Points on a hilly landscape, in no order, each with its height.
A climber steps from a point to the highest of its 2 nearest points, and stops where none of them is higher. Distance is the straight distance between rows; heights are no part of it.
gabi h=153: [  2   2   6  -3   0  14   1  -1  -1   1  -7  18  14  -3   5   2   7  -3
   0  -7   3   1   4  18   1  -2  12   2  -6  23   3  -2  -7  -1   8   9
  -4  -3   2   5  12   7 -18   2 -16   8 -21   8 -14  -1  -4 -12   7   3
  -8   4   0   1   1]
Burif h=328: [ 23  -2   1   8  -3 -17 -10  -4   9 -11   0  -5  -8  -9  -9   2  -5   1
  10  17   6  -6  -3   3   2  -6   3  -2   1  13  22  20  -8   6   8   3
   7   1  -5 -12   3  11  13   3   7  -8  -3   2   6   5 -22   4  -2   8
   9 -13   9   8   6]
muke h=617: [ 12  -3  14  22   2   2   8  -4   3  -1 -16   3   7  14   2  -2  12   5
   1  -4  -1  -7  -2  -4  -3  -5   5  -8   0   0  15   4 -10  -6  -1  17
  -8  -2   3  -8  15 -11  16 -14 -11   9 -16   6 -13  -1  -5  -3  -9  -9
  -8  11   6   3   5]
katen h=42: [ -9  13   2  -4  -3   1 -11  -4  -1  -5  19  10 -10   5  12   8  -5  -7
 -14  -7   8   2   4   7   0  -7 -16  -2   1   6  -4  11   7   7   6  -1
  -2  10   9   6   1   3  -1   5  -1   5   5  -2   8   3  17   4  -4  -2
  10  -3  -8  19   2]
liro h=268: [  9  -3  -7   7  -9 -10   3   2   8  -8   2  12  11 -13   2   2  -3  -7
   1   1   8  -7  -4   9   0   9  10  12   0  21  10  -5  -8   6  14   6
   5  -6   0   0   2  14 -21   6  -6  -6 -11   4  -4   1 -13  -5   9   6
  -3  -8   5  -6   1]
geze h=414: [-19  -9  -8 -15   3  13  15  11 -20   4 -19   4   8  10 -12 -11   6   6
  10   5 -11  11  -2   2  -4  10  17  -4  -6  -9 -16 -25   1  -4   3 -14
   4 -11  -8   6  -9 -14 -24  -2   0   9   9   0  -8   2   6   1  16   8
 -14   7   4 -14  -6]
Mup h=121: [-15   3   0 -12  -6  16   4   8 -13   6  -6  18   4  -9  -4  -2   0  -2
  11   4  -4   5   8  19   1  -5  13   5  -6  21   0 -13  -3   6   9  -9
   7  -2  -4   9  -2   3 -18   1  -8   7 -16   5 -19  -2 -10  -9   7  17
 -11   8  -3  -4   0]
Kozu h=402: [ 21   3   0   7 -13   2   7  -3  21  10   3   2  -5 -12   4   9  -3  -5
  -2   0  -4  -9  -8   5  14 -14  -6   7  -1   3  10  13   1  -2   7  24
   3   8   6  -2   8  16   6   0  -9   1 -19   0   3  -5 -17 -10  -9 -11
   0  -3 -11   1   5]
Sulag h=358: [ 20   5   1  10 -13  -5  -1  -1  20   3   5   7  -2 -17   1   7  -3  -5
   4   7   0  -7  -3  10  16  -9   1   8  -1  19  18  11  -5   3  12  14
   9   4   1  -6   3  20   3   4  -1 -10 -18   3  -5  -3 -23  -9  -7   1
   1  -9  -2   4   5]
Rosul h=154: [-17  14  -1  -7 -11  10 -15   7  -2   8   8   3 -13 -20  -4   5  -9   3
  19  11 -13   6  10  10   1  -7   3   4  -4  15   4  -5   3  14   2 -17
  12   3   0  -1 -17  11   4   1   8  -6  -3   4  -1  -3 -16  -6  -6   9
   7   5   1  -4   4]
Vazu h=296: [ 13  -3 -13 -19   0   1  -2   0   9   9  -2 -22  -8 -14  -3   2 -17   2
   3   7 -15  -3  -6  -8  -3   6   3   3   5   0  -8 -19   5   3  -8 -10
   1 -13 -16   8  -3  16  -5   5  10 -15   1  -1  17   9 -13  -3   7  -2
  18 -10  -5 -21 -11]
Kiza h=379: [ 35  -8   3  13  -3 -16  -1  -6  12  -5 -11 -12 -10  -9  -8   0  -2   0
  12  19   2 -10  -6  -2   7  -9   5  -5  -2   9  23  17  -5  -4   1  16
   4  -2 -10 -16  12   7  14  -7   3  -6 -17  -1   3   1 -28  -5  -4   5
   5 -11   5   1   6]
Gufeb h=528: [-19   3   5  10  15  11   1   6 -14   5 -11  10  -3   9  -7  -9   9   7
  12   2  -6   5  14   3  -5   3   6 -14   2  -9  -7 -10  -8   5 -10 -18
   7   0 -12 -13  -3 -26  15 -15   7   7   6   5 -12  10   6   7  -2   6
  -9  22  -2   1  -6]
Muk h=279: [ 11  -8  11   6   5 -28   0  -3   2  -9   2  -6  -5   5  -1  -4  -7   2
  -8  -2  12  -1 -14  -5  -4  -1 -11   2   3 -22   9  36  -3 -13  -4   6
 -10   0   4   0  -2  -3   1   7   8   3  17  -2   5  -7   8  11  -1  -1
   8 -16   0  12   5]
Tilu h=473: [ -8  -4  -8   7   3  -2  -2   9  -9 -12 -13 -10   7   7  -4 -13  -7   5
  10  12   4   2   1 -12 -18  17  19  -8   7  -1  -3  -2  -3  18  -6 -19
   3 -12  -6  -7 -11  -2  -1  -1   4  -6   2  12  -3   3  12  11  11  14
   6 -10  12 -15   2]
zasuv h=634: [ -3  -1   8   6  -6  -9  10  -5   5  -7  11  20   9  10  11  10   6  -7
 -20 -19  13  -6  -2   4   0   2 -12   8  -5   4   2   7   0  -8  10  10
  -6   4  18   2   4   2  -9  -2  -2  14  -2  -6   2  -7  10   0   5  -2
  -6  -1  -1  22   1]
Refed h=83: [-18   9   4  -7   5   8 -21  -1   2  11  16  -5 -17 -10  -3   3  -5   4
   5   0  -4   4  11  -5   8  -7 -12  -2   9 -11  -9  -2  10   5  -7  -7
   5  11  -4 -12  -2   2  21   1   5 -11  10  -1   9  -2   1   4 -14  -4
   7  13  -8   3  -5]
mis h=344: [ 18  -6 -14 -11   4 -14   4  -3  13   1   3 -19   1 -11   2  -1 -11  -6
  -4   2  -4  -8  -9  -9   0   5  -2   7   0  -8  -8 -11   2   1   3   2
  -1 -12  -8  13  -2  12 -10   9   7  -8   7  -1  17  10  -6  -3   3  -8
  12 -17  -2 -19  -7]
Veged h=106: [-15   7   4   7  -1   6 -10  -2   8  15  13  11 -10   1   3  12   6  -1
  -1  -3  -7  -4  12   8  13 -10 -18   5  -5  -5   1   1  17   2   3   5
   9  18  14  -5   0   7  21  -3   5  -3   1   1  -1 -10  -2  -9 -16  -9
  -2  16 -12  13   0]
lepu h=521: [ 12  -9   6  16   7   2  16   0  -1   3 -22   1  19  16   2  -6  12   6
  -2  -6  -9  -3   0  -6   0   3   3  -5   6  -1   3  -9  -6 -16  -5   8
 -11  -8   4   4  16 -16   0 -16  -7   4  -6   0  -8   4  -4  -2  -4 -11
 -11  16   6  -9   1]
lobin h=448: [ 29 -12   9  13   2  -7  -1  -8   7   6 -12 -16 -17   3  -9   3  -6  10
   8  13   1 -11 -10  -9   8 -14  -2  -8  -5  -6  20  18   1 -14  -4  24
  -7   2  -2 -20  12   1  28 -11   3  -1 -11   1   0  -8 -23  -1  -7  -8
   5  -1   0   9   8]
kon h=415: [-17  -7 -14  -3  -3  -7  16   7   0   2   6  -7  15   6   6   6  -8  -2
  -5  -1  -3   5  -5 -11  -6  20  11   6   1 -13 -20 -16  13   7   0  -9
   6  -1  14   2 -23   0 -15   7   3  -4  18   1   4  -8  14   6  12   6
  -2  -8   1 -13  -4]
tob h=256: [ 12  -2  -9 -14   2   0 -11   2   9  -2  -2 -20 -13 -14  -3   2 -13   4
  12  16  -6  -4  -3 -10   0  -3   1   7   6  12   2  -5  -2   5  -7  -9
   3 -10 -19  -2   2  14   9   6   8 -16  -9  -1  11   6 -17  -1   2   2
  18  -6   0 -15  -7]
dab h=17: [-19   3  -3 -16   3   9  12   3 -11  15  15   1  -5  -1  -2   6   6  -6
   1  -3 -10   8   9   1   4  -6  -9  -1  -5 -11 -21 -15  22  -3  -9 -13
  12  14   3  10 -12 -17  -2   3  -1   2  13  -6  -3  -2   5  -3   5   0
 -12   0 -10  -2  -1]
gib h=657: [-27   3   2   3   1  10   3   9  -5   9   0   6   0   1  -3   3  -6   4
  16   6  -9   6  13   1  -2   6  12  -3  -1  -2 -10 -15  12  11  -2 -17
  19   1   1  -6 -24 -11   5  -3  12  -1  12   9  -9  -6  -2   6   5  16
  -4   8   0  -5  -2]
zosu h=387: [ 10 -13  -9  10   5 -13   4   4   0 -15 -22 -16  14  12  -4 -14  -4   1
   8  10  10  -3  -7 -14 -16  18  16  -7   9  -4   3  -8  -7   9  -1  -7
   4 -18  -5  -3  -1  -3  -9  -3   8  -5   5   7   6   5   5   2   9  10
   5 -11  14 -15   3]
Mil h=398: [ 13  -5 -10  -7   6  -6  16  -5   7   1   3 -16  11  -6   1   4  -2  -4
 -10  -5  -6  -2 -10  -4   3   2  -9   9   2 -10 -11  -7   2  -9  -4   9
  -4  -5   2  17   3   3 -11   3  -2  -4  10  -4  13   6   1  -6  -4 -16
  -1 -12  -6 -12  -4]
sunu h=620: [-12   2  10  14  11   6   0  -5 -10   0 -10  18   3  17   2  -1  22   4
  -6 -12  -4   2  19   4  -2   3   2 -11  -1  -4   2  -5  -6  -1  -8  -2
  -1   8  -1 -12   4 -29  15  -9   0  11   0   1 -13   5  12   7   1   0
  -9  21   1   6  -9]
ges h=263: [-14   2 -13 -27 -16   8   2   6  -8   5   7   0  -5 -13  -5   4 -17  -7
  12   8 -11   9  -2   3  -9   3   4  10 -12   7 -14 -17  11  14   4 -18
  10  -1  -8  13  -8  10 -17  14   0   1   0   2  -2   1  -8  -1   8   2
  12  -7   1 -21  -4]
mupil h=217: [ -5   9  -3 -19   1  11 -19   2  -2   6   4 -13 -18 -17  -6  -2 -13   7
  15  11  -7   8   4  -7   3  -9   2   2   4  14  -5  -6  -9   8 -12 -18
  -1  -3 -21  -3   1  14  14   2   0 -10 -13  -3   4   5 -14  -1  -5  -2
  14   8  -4  -4  -6]
kavu h=720: [-13   7  12   8   4  12   0  -9  -6   6   6  20  -8  17   8   8  23   0
 -12 -21  -7   5  19   8   6  -2  -9  -9  -9  -5  -3   0   3  -4  -3  11
  -8  13   3 -12   7 -24  20  -5  -4   7  -1  -8 -12  -1  18   3   0 -10
  -7  18  -4  11 -11]
mov h=565: [-20   7  -2   4   4   6 -10   5  -4  -4  -5  -3  -3   2  -5  -4  -9   8
  13  10  -2   3   8  -2  -8   7   9  -6   6   1  -1  -3   1  19  -5 -20
  12  -2  -6 -11 -16  -5   8  -3   9  -6   7  12  -4   2   4  10   1  14
   3   3   6  -9  -1]
vugez h=539: [  3  -5  -4   0  -2   2  21   3  -2  -5   9   5  19  11  11   7  16  -5
 -23 -18  -7   2  -3  -6   2   2 -12   2  -8  -8 -11  -4  -2 -17  -3  12
 -15   0  14  15   4 -15 -10   2 -11   6  10 -14   0  -3  16  -5   0 -17
 -21   2   3   0  -2]
gusar h=463: [ 12   1  -4  -4   2   1  10  -3   2  -4   5  -1  12   4   5   1   7  -7
 -14 -12   2   1 -10   1   0   3  -7   3  -6  -6  -5   4  -3  -9  -2  13
 -14  -7   3  15   8  -2 -14   3  -7   5   6  -9   5   2  11  -4  -1 -18
  -9  -5   1  -3   0]
sep h=499: [ -7 -11  -9   6  -1 -14  12  10   2  -9  -5  -4  20   8   3  -1   1   1
  -7  -5   9   4  -8  -8  -8  25  11   8   7  -9  -7  -9  -3   3   2  -2
   0  -9  13   5 -16   3 -19   2   3  -1  15   1   4  -4  16   8   9   6
  -3  -6   8  -7   0]
beti h=107: [-18  13   1   2  -1   3 -30   1   3   1   9   1 -19 -11  -3   3  -6   8
  14  10   1   1  19   0   1  -1  -3  -5  -1   0   6  10   2  12   1 -11
  11  11   8 -18  -6   8  26   2  13 -17   7   2   8 -10  -7   5 -20   4
  12  12   3  10   3]
firub h=65: [  2  12   8   1  -9  17   7  -5   7   6   9  20  -2   6  13  14   6  -4
 -12 -19   0  -4   3  10   9 -14  -4   4  -8   9   3  10   4  -3   8  24
  -8   8  17   1  10   8   9  -7 -16  15 -18  -2 -11  -9   5  -9   0 -14
  -7   4 -13  11   7]
Mepad h=434: [ 16 -13  10  19   1 -12  13  -2   5  -6 -15   1  19  13   1  -5  10  -2
  -6 -10   5  -1  -9  -7  -4   4   0   0   3  -6  11   9 -13 -18   0  13
 -15  -9   8   3  13  -9  -9  -7  -6  10   3  -6  -1  -6   3   5   0 -11
 -13   4   9   4   2]
nefom h=359: [-25  -1  -8   0  -4  -4  16   3   8   7  13  -4  10  -5   2  10 -15  -3
   6   1  -9   5   2  -8  -1  11   6  12   2  -7 -15 -16  22  10   4 -11
  18   5  12  -1 -29   1  -6   4   9  -6  16   6   2 -11  -3   3  10   9
   2  -3  -2  -7   0]
Vize h=517: [ 22  -9  10  19   5  -2   1  -4   2   1 -17  -8  -7  12  -6  -1   9  11
   8   9  -2  -8  -7  -4  -1 -10   0 -14  -8  -4  24  12  -8  -9  -5  21
  -5   2  -1 -21  18  -4  32 -17  -1   2 -18   5 -11  -7 -17  -2 -17  -6
  -1   8   6  11   9]
Pipo h=301: [ 27 -13 -11   1   6 -16  -7   2  -3 -17 -16 -21  -3   4  -1 -13  -6   0
   9  15  15   0  -5 -12 -10  18  14  -6   3  -2   6   5 -10   5   1  -4
  -6 -18 -17   2   7   9  -6   7  11   0   4  -5  14   7   3   0   8   5
  12 -21  16 -16   1]
Zodum h=89: [-12   6   0 -11  -4   8  -8   2 -11 -11   6  13   5  10  11  -1   0  -3
 -12  -8  14   8   6  16 -13  11   6   1   0  17  -3  -4  -1  10  10  -6
  -6  -6   4   9   1   4 -21   7  -2   9  -5  -2  -4   2  18  -1  14   9
   1  -1   3   3  -5]
per h=235: [  8  -2   3  -1   1 -20  -9  -1   0 -15  -2  -7  -9   5   2  -5 -10   3
  -4   2  22  -1  -9  -3  -9   5   0  -2  10 -12   8  30  -7   1   0  -4
  -4  -2   1  -2  -7   1   1  10   8  -2   8  -2   7  -2   9  12   1   9
  15 -18   9   7   4]
Donif h=388: [ 13   5  -7  -9   0   2   0  -5  -5 -10  17  -4  -2   4   9   0   0  -7
 -24 -10  10   1 -11  -1   1 -10 -17  -8  -8  -7  -7  12  -3  -6  -4   7
 -20   0   0  17   7  -2  -7   1  -5   6   9  -9   7   7  30   2  -9 -12
   7 -12  -1   6   1]
Sagap h=234: [ 18  -4   2  -2   6  -9 -11  -8  -2 -15  -5 -10  -8   6   2 -10  -6   0
   1   7  21   2  -5  -5  -6   2   3  -2   2   1  11  21 -12   5  -1  -3
 -10  -9 -16   1   6   4   0   6   3   2  -2  -4   6   6   7   9   4   5
  10 -15  11  -2   5]
Zofo h=261: [ 17  -4  -1  15   1  -6   4  -1   6  -5 -16  -3  12  -6  -8  -7   3  -3
   8  11   0  -8  -3  -1  -3   4   7  -4   5  13  15  -3 -11   0   4   7
   5 -10  -2  -6   8   2   0  -8  -1  -8 -13   5  -3   7 -20 -10   0  11
  -3  -4   5  -4   6]
popan h=278: [  4   2  -3   5  -3  -9  -8  -4   9  -4   4  -2   3  -8  -3   2  -8  -1
   5   8   4  -5  -3   3  -2   1   1  10   7   9  12   5   0   8   8   2
   5   0   1   0  -6   9  -2   9   3  -9   0   7   9   1  -8   3   0   4
   4 -10   0  -1   3]
ruzoz h=779: [ -5   0  10  14  -4  -6  -7  -5   1  -9   2  18   9   9   5   2   6   2
 -11 -10  11  -4   3   8  -5   6   0   3   5  10  12   9  -3   2  12   3
   1   3  10  -3  -3  -2   0   3   2   6  -2   5  -4  -4   7   2   0   6
  -2   1   0  19  -1]
Perud h=566: [-20   1  -1   8  -3   2   2   6   1  11   4  18   6  -6  -2   8  -1   2
  11   3  -8   1  13   7   1   3   4   9  -1  10   4 -12  12   9  11  -8
  19   8  13  -5 -21   2   0  -1   7  -3   5   9  -7  -8 -13  -6  -3  13
  -4   8  -3   4   3]
vaf h=540: [  2  -2  13  12  -4  -6   4  -7   4  -3   6   9   3  16  10   7  14  -1
 -16 -18  -1  -4  -1   0   0  -4 -14   0  -3 -12   6  12   2 -11   3  17
 -14   6  11  -1   2 -10   9  -4  -8  12   2  -6  -3  -7  13   8  -2 -13
  -9   3  -3  16   1]
rima h=381: [ 13 -13   9   6  11 -16 -10  -5   2  -1 -12 -22  -5  12  -6  -1  -7  11
  -1   6   5  -6  -7 -20   1   0  -1 -12  13 -26   3  10   0 -15 -11   6
  -5  -2  -2 -13   3  -8  26  -4  13  -7  12   2  18  -1  -9   8  -4   0
   9   0  -1   3   0]
sukul h=188: [ -6   8  -9  -3   1  -3  -4  -6   7   1  20 -13  -6 -10   1   4  -9  -7
  -8   2  -5  -4  -4  -4   3 -11 -15   6   3  -9 -13  -4  14   3  -5  -6
   5  11   5  10  -6   3   2   7  -1  -9  12   1  15   5   8   3  -6  -5
   9  -7  -7   0   2]
gif h=160: [ 15   9  -7  -6  -1  -8  -4  -9   8  -4  22 -12 -10 -10   3  -3 -13 -10
 -10   4   4  -9 -11  -3   6 -19 -15   3  -1  -9 -10   8   2  -1  -5   3
  -7   6  -4  11   9   9  -1  10  -1  -2   5  -1  14   9   9   3  -7 -11
  16 -11  -7   1   6]
funuf h=80: [-15  13   1  -6   5  10 -10  -3  -4   8  21  -5 -13  -4   1   1  10  -2
  -9  -8  -5   3   7  -6  12 -10 -17 -10   3 -16 -16  -2  12  -4 -11   5
  -5  13  -4  -6   6 -15  21  -1  -6  -7   9  -6   5   1  16   6  -9 -13
   1   9 -12   5  -3]
nizer h=305: [-23   9  -6 -29  -9  18  -9   8 -12  12   8  -5 -19 -11  -5   0 -16  -3
  16   8 -13  13   3  -1  -3 -10   1   9  -5   4 -17 -12   9  11  -4 -23
   7  -4 -13   7 -13   3  -6   8   2   0   4  -2   0   3  -4   5   0   2
   4  -1  -2 -12  -2]
beniz h=397: [  5   5   3  10  -7 -16   1  -8   8  -4  21   2 -10  -5   1   0 -15  -8
 -17  -2   3 -11 -10  -2   7 -19 -26   6  -8 -17   3  21   9  -7   4  11
  -6  18  14   2   6   6   2   1   0   6   8   2  10  -4  12   2  -6  -9
   6 -13 -12  20   8]
tiz h=527: [ -1 -12   5  16   4 -24   1   1   6  -4 -13  -5   8  13  -2   0 -10   4
  -1   4   7  -8  -5 -13  -6  12   2   0  13 -20   6  12   2  -9   0   1
   7   3  14 -12 -14  -6   9  -6  14  -4  17   4   8  -1  -4  15  -4  11
   5  -3   7   8   7]
govug h=635: [ -7  -6   7   9   3  -1  16  -2   1   0   1  12  12  17   9   6  22   3
 -13 -20  -6   1   8  -3   3   3  -5   5   0  -7  -3  -6   1 -13  -4   4
  -7   9  11   3  -1 -19   1  -2  -6   8   9  -7  -4  -1  10   3   3  -9
 -16  14   5   4  -2]
taku h=349: [ 19 -11   6  18  -5 -27   7   5   2 -11  -8   4  10   7  -4  -7   3  -7
  -6 -10  16  -1 -16  -5  -8  14   4   4   1 -10  10  19 -21 -14   0  10
 -15 -14   9   4   6   2 -22   3   2  10   8 -13  -1  -7   9   4   6  -1
  -5 -13  11   9   2]
vafuz h=131: [-12  13  -1   1  -5   7 -21   0   7   6  13   9 -15 -13   1   8  -4   2
   7   8  -6  -1  11  12   8  -8  -4   5  -6  15  10   4   8  13   8  -5
  13  12   9  -4  -9  13  13   3   7 -10  -1   1   3  -7  -9  -9 -16   0
   6   8  -5  12   2]
zum h=313: [ 19   2   2  15 -10 -10  -5  -2  11  -9  -1  16   8 -10   0   6  -1  -9
   1   2  12  -9   0  12   7   0   4   4  -1  25  20  11 -12   4  16  11
   4  -4   7  -8   6  17  -8   3  -4  -4 -14   5  -3   1 -16  -6   3  12
  -4  -8   4  11   4]
gar h=221: [-11  10 -15 -14 -10  -1  -6   0  -1   0  20  -5  -6 -11   3   5 -19 -11
  -2   6  -5   3   1  -1  -4   0  -4   7  -1   3 -15  -6   9  15  -1 -14
   2   5  -1  13 -11  11  -9  18   0  -3   7   2   8   7   8   2   2  -1
  15 -10   1 -11   1]
nedet h=103: [ -1   9   5 -10   5   4 -20  -9  -1   1  16 -12 -20   0   1  -1   2   6
  -7  -2   5   0  -4 -11   8 -13 -14  -8   6 -14  -1  13   1   3  -7   9
 -13  10  -4  -8  11  -3  27   2  -4  -3   3  -3  12  -7  12  11 -10 -11
  14   8  -9  11   2]
fogot h=458: [ 11   0   8   8  -7  -3   7 -10  12   7  13  -2  -5  -1   2   5  -2  -4
 -10  -6   1 -12  -9  -2  12 -17 -14   7  -4  -9   4  13   8  -8   0  20
  -9   9   9   1   6   6   9  -5 -10   5  -6   1   3  -6  -3  -2  -7 -16
   1  -3 -10  10   8]
ligon h=63: [-11  14  -6 -14  -5   3  -4  -1  -6 -10  20   8  -5   4  12   4  -8  -9
 -19  -7  11   5   5  11 -10   5  -7  -1  -2  10  -9   1   4  10   7  -7
  -4   4   5  17   0   6 -15   8   0   7   3  -5   7   9  22   2   4   2
  11 -11  -2   7   0]
nuro h=495: [-13 -11   0   0   7   6  20   8 -15   6 -13  10  19   8  -6  -7  10   7
   2   0  -6   7   5   4  -2  10  13   2  -4   2 -11 -23   2  -8   1  -9
   6  -1   0   8  -3 -18 -19  -4  -4   7   6   1 -13  -5  -4  -6  14   5
 -17  17   2  -8  -1]
Misi h=218: [ 22  -2  -1  17  -4   2  11   5  14   3 -20  10  15 -17   2  -4   7  -4
   5   5  -7  -8  -3   5   7  -2   7  -6   3  19  10  -3 -12  -7   3  15
   4  -3  -1  -5  17  15   0  -9 -10  -6 -33   6 -16   2 -26 -16  -3  10
  -6  -5   3 -10   5]
Zat h=96: [ -7  -3  -4 -23  -3  19   6   5 -14  10  -7   4   3  -7  -7  -5   4   2
   8   2 -10   8  -2  14   1  -3  10   7  -7   5  -8 -14   2  -3   4  -8
   3   0 -10  11   2   0 -22   6  -9   8 -11  -1 -10   5 -11 -10   9   3
 -11   6  -4 -13  -4]
bepa h=87: [-12   9   7   5  -3  10   3  -4   4  11  14  21 -12   7  12  20  11  -6
  -9 -13  -6  -2  19  10  12 -13 -14   0 -13   1  -1   1  17  -1   5  13
   3  21  19  -1   3  -2  14  -5  -6  12  -4  -4  -8 -12   6 -16  -6 -10
 -11  12 -11  19   1]
Galez h=352: [-14   9  -1 -25  -3  19   0   2  -9  20   4  -7 -16 -14  -6   1  -2   0
   8   2 -15  11   2   3   8 -16  -7   3  -3  -2 -19 -12   8  -4  -8 -15
   5   4 -12  10  -4   1  -1  -1  -2  -2  -5  -7  -1   2 -10  -7  -4  -6
  -3   9 -12  -2  -5]
Kilup h=68: [-14  -3 -14 -32  -6  12   9   8 -20   8   1   4   6  -3  -6  -4   3  -2
   0  -1  -4  10  -4   5  -3   6   7   6 -15  -3 -16 -15   5   2   5  -9
   3   0  -4  17  -3  -1 -32  13  -8   7   5  -5  -8   0   3  -8  16  -2
  -8  -2   2 -15  -5]
Bezi h=184: [  9   3   4  15   0  15  11   3   3  -1 -15  23  17  -6   7  -1   9  -2
   7  -3  -1  -6   5  11   6  -5  11  -4  -3  20   9  -3 -13  -6   5  17
  -4  -1   6  -2  16   7  -1  -6 -17   5 -31   7 -20  -3 -15 -17   1   9
 -12   9   2  -2   6]
Pom h=452: [-19   6  10  -5   9  20  -9   8 -12  17  -5  -2 -18  -1 -13 -10   5  11
  19   0 -15  10   9  -5   7  -8   5 -13   3  -9 -12 -14  -4  -3 -15 -14
   6  -1 -20 -15  -2 -14  21 -17   7  -3  -2  -2  -7   3  -3   5  -6   3
  -8  24 -11   3 -14]
viro h=326: [ 12 -11  11   7   8 -15  -5  -7   0  -9  -8 -11  -4  12   0  -6   3   8
  -4  -3   9  -3 -10 -10  -2  -2  -7  -8   6 -23   8  24  -5 -14  -9  12
 -11   0  -1  -7   4 -14  14  -5   5   3  10  -4   6  -3   6  12  -4  -7
   3  -3   5   8   3]
mutag h=316: [ 15  -9  -7  18   4 -16   7   5   5  -9 -23 -10  18   3  -9 -10  -5  -1
  11  17   2  -9  -5 -14 -11  19  12 -10   6   8  15 -16  -5   3   2  -3
   8 -14   0  -6   3  -2  -4  -9   6  -9  -2   9   5   8 -15  -6  10  15
   2 -11   6 -10   5]
kuvuf h=123: [-17   3   5  -6   7  13  -1   4 -19  -7  -8  15   6  12   3  -9  17   3
  -3  -7   4   6  12  14 -11   8  10  -8   1   8  -2  -6  -6   4   2 -10
  -3  -4  -6   1   3 -16 -12   0  -4   9  -1   3 -12   8  22   3  10   7
  -8  10   3   2  -5]
lifu h=185: [ -9   9  -3 -13  -4  14 -13   8  -5   6  -7 -10 -12 -17 -16  -7 -11   7
  27  16 -11   5   7   0  -2  -7   5  -2  -2  16   1 -12  -7   8  -9 -23
   9  -7 -17  -6  -8   9   9 -10  10 -11  -9   1  -7   4 -16  -4  -3  11
   7   2   2  -6  -5]
Nogu h=39: [-17  -5 -10 -31  -7  12  15   7 -13  15   6  -5  -1  -4  -8   1  -2  -6
   6   2  -9  10   1  -1  -3  -3   1   2 -15 -13 -20 -23  15   0   0 -19
  13   5   0  13 -15 -11 -18   6  -3   7  14  -7  -4  -2  -3  -4  14   4
 -10  -1  -6  -8  -2]
rivig h=441: [  5  -5   4  12   9  -6  -3  -5   6  -1 -15 -15   4   9  -5  -2  -3  10
   3   7  -2  -6  -1 -10  -1   4   1  -6  12  -9   8  -1   1  -6  -8   1
   7  -1  -3 -11  -2  -8  16 -10  12 -13   7   7  10   3 -10   5  -9   6
   3   9   2   0  -1]
Pud h=602: [  6 -11  -2   5   5   6  19   2  -2   1 -17   3  23   4   0  -3  12   5
  -3 -10 -10   4   0   1   2   8   5   2   2   2  -6 -15  -3 -15   0   7
  -4  -7   5  12  10  -8 -19  -3 -11   4  -6  -2  -8  -1  -6  -8   3  -9
 -16  11   4 -14  -2]
dogav h=645: [-13   7   3   6  -4   2   2  -1   3   2  10  18   8  -2   1  12   4   0
  -2  -7   3  -2   9  12   4   0  -1  13   0  18   4  -3   6   5  12  -3
   9  10  13   0 -10   6  -3   3   0   0  -3   6  -3  -4  -5  -7  -2   7
  -4   7  -6  11   3]
voku h=179: [ 11  -7 -11  -6   4  -5  -1   7  -5 -11  -7  -3  11   5   2  -8   3  -1
  -4  -4  13   7  -7   4  -8  20   6   4  -1   2  -1  -2 -13   6   4   3
 -10 -14  -8   9   6  10 -27   9  -2   3   6  -3   5   6  17  -1   5  -2
   0 -13  10 -16  -4]
fazo h=224: [ 20  -4  -3  -4  -3  -5  -3  -1   7  -7  -1  -1   5  -5   6  -4   1  -8
  -3  -3  10  -2  -9   4  -1   8   4   6  -1  12   8   5 -11   5   7   9
  -8 -11 -11   9  11  13 -23   9  -4  -2  -6  -3   4   6   0  -4   5  -1
   0 -12   5 -10   0]
mal h=183: [  4   2   4  -6  12   7 -13  -8 -11 -15  -5   1  -2  11   6  -9  11   5
  -6  -8  14   4  -3   3  -8   5   4  -9   4   3   4  14 -10   3  -3  -4
 -13  -7 -15   1   5  -5  -1   2  -1   3   1  -4   0  10  23  13   1  -4
   4  -2   5   3  -3]
tisal h=152: [  3   2   7   2   9  10  -4  -5  -8  -9  -9   5   9   9   2  -7  13   2
  -5  -4   3   3   5  10  -8   4   5  -6   5   8   7   1  -9   1  -1  -1
  -9  -6 -10   1  12  -7  -5  -3  -5   6  -9   5  -8   8  13  -1   2  -1
  -7   6   1   3  -3]
fuza h=128: [ 17   4   0 -14   4   4 -10  -9   2   3  10 -19 -14  -7   2  -2   0   0
 -10   2   6  -4 -11 -12  10 -18 -11  -2   2  -5  -4  12   0  -2 -12  10
 -18  -1 -16   1  15   7  15   2  -7  -2  -3  -5  10   1   9   4  -7 -16
  11   0  -5   3   2]
tavat h=396: [-21  11   7 -20   2  24  -3   8 -12  26   5  -4 -28 -10 -12  -5   8   3
  11  -1 -16  18   6   3  18 -19  -7  -8  -2  -6 -20 -11   3  -9 -13 -13
   9   4 -10  -3  -2  -7  14 -10   0  -2  -5 -10  -7  -5 -10  -1  -7  -4
 -12  21 -13   6  -9]
pinok h=630: [-10 -12  -1  11   3 -22   7   5   2  -7  -8  -7   8  10   8  -2  -6   2
  -8   0  12  -2  -5 -15  -6  22   9  -2  15 -21  -2  10   1   1   0  -6
   6  -2  19  -9 -23  -4   1   0   8  -3  18   3   5  -5  11  19   4   9
   4 -13   9   0  -2]

Call two points neighbours if one is among the 2 nearest of the other. Go from one point of each pair to the other, from neighbour to neighbour, staying as high as possible. Name the lowest point that can't be avoided.
ruzoz and Pud => Muk
fogot and kavu => liro
ruzoz and gib => Perud
muke and Pud => lepu
gib and pinok => nefom
gib and kavu => vaf

For each start below, name the point where the climber stops.
fazo => fogot
gar => kavu
lifu => govug
popan => muke
dab => kavu
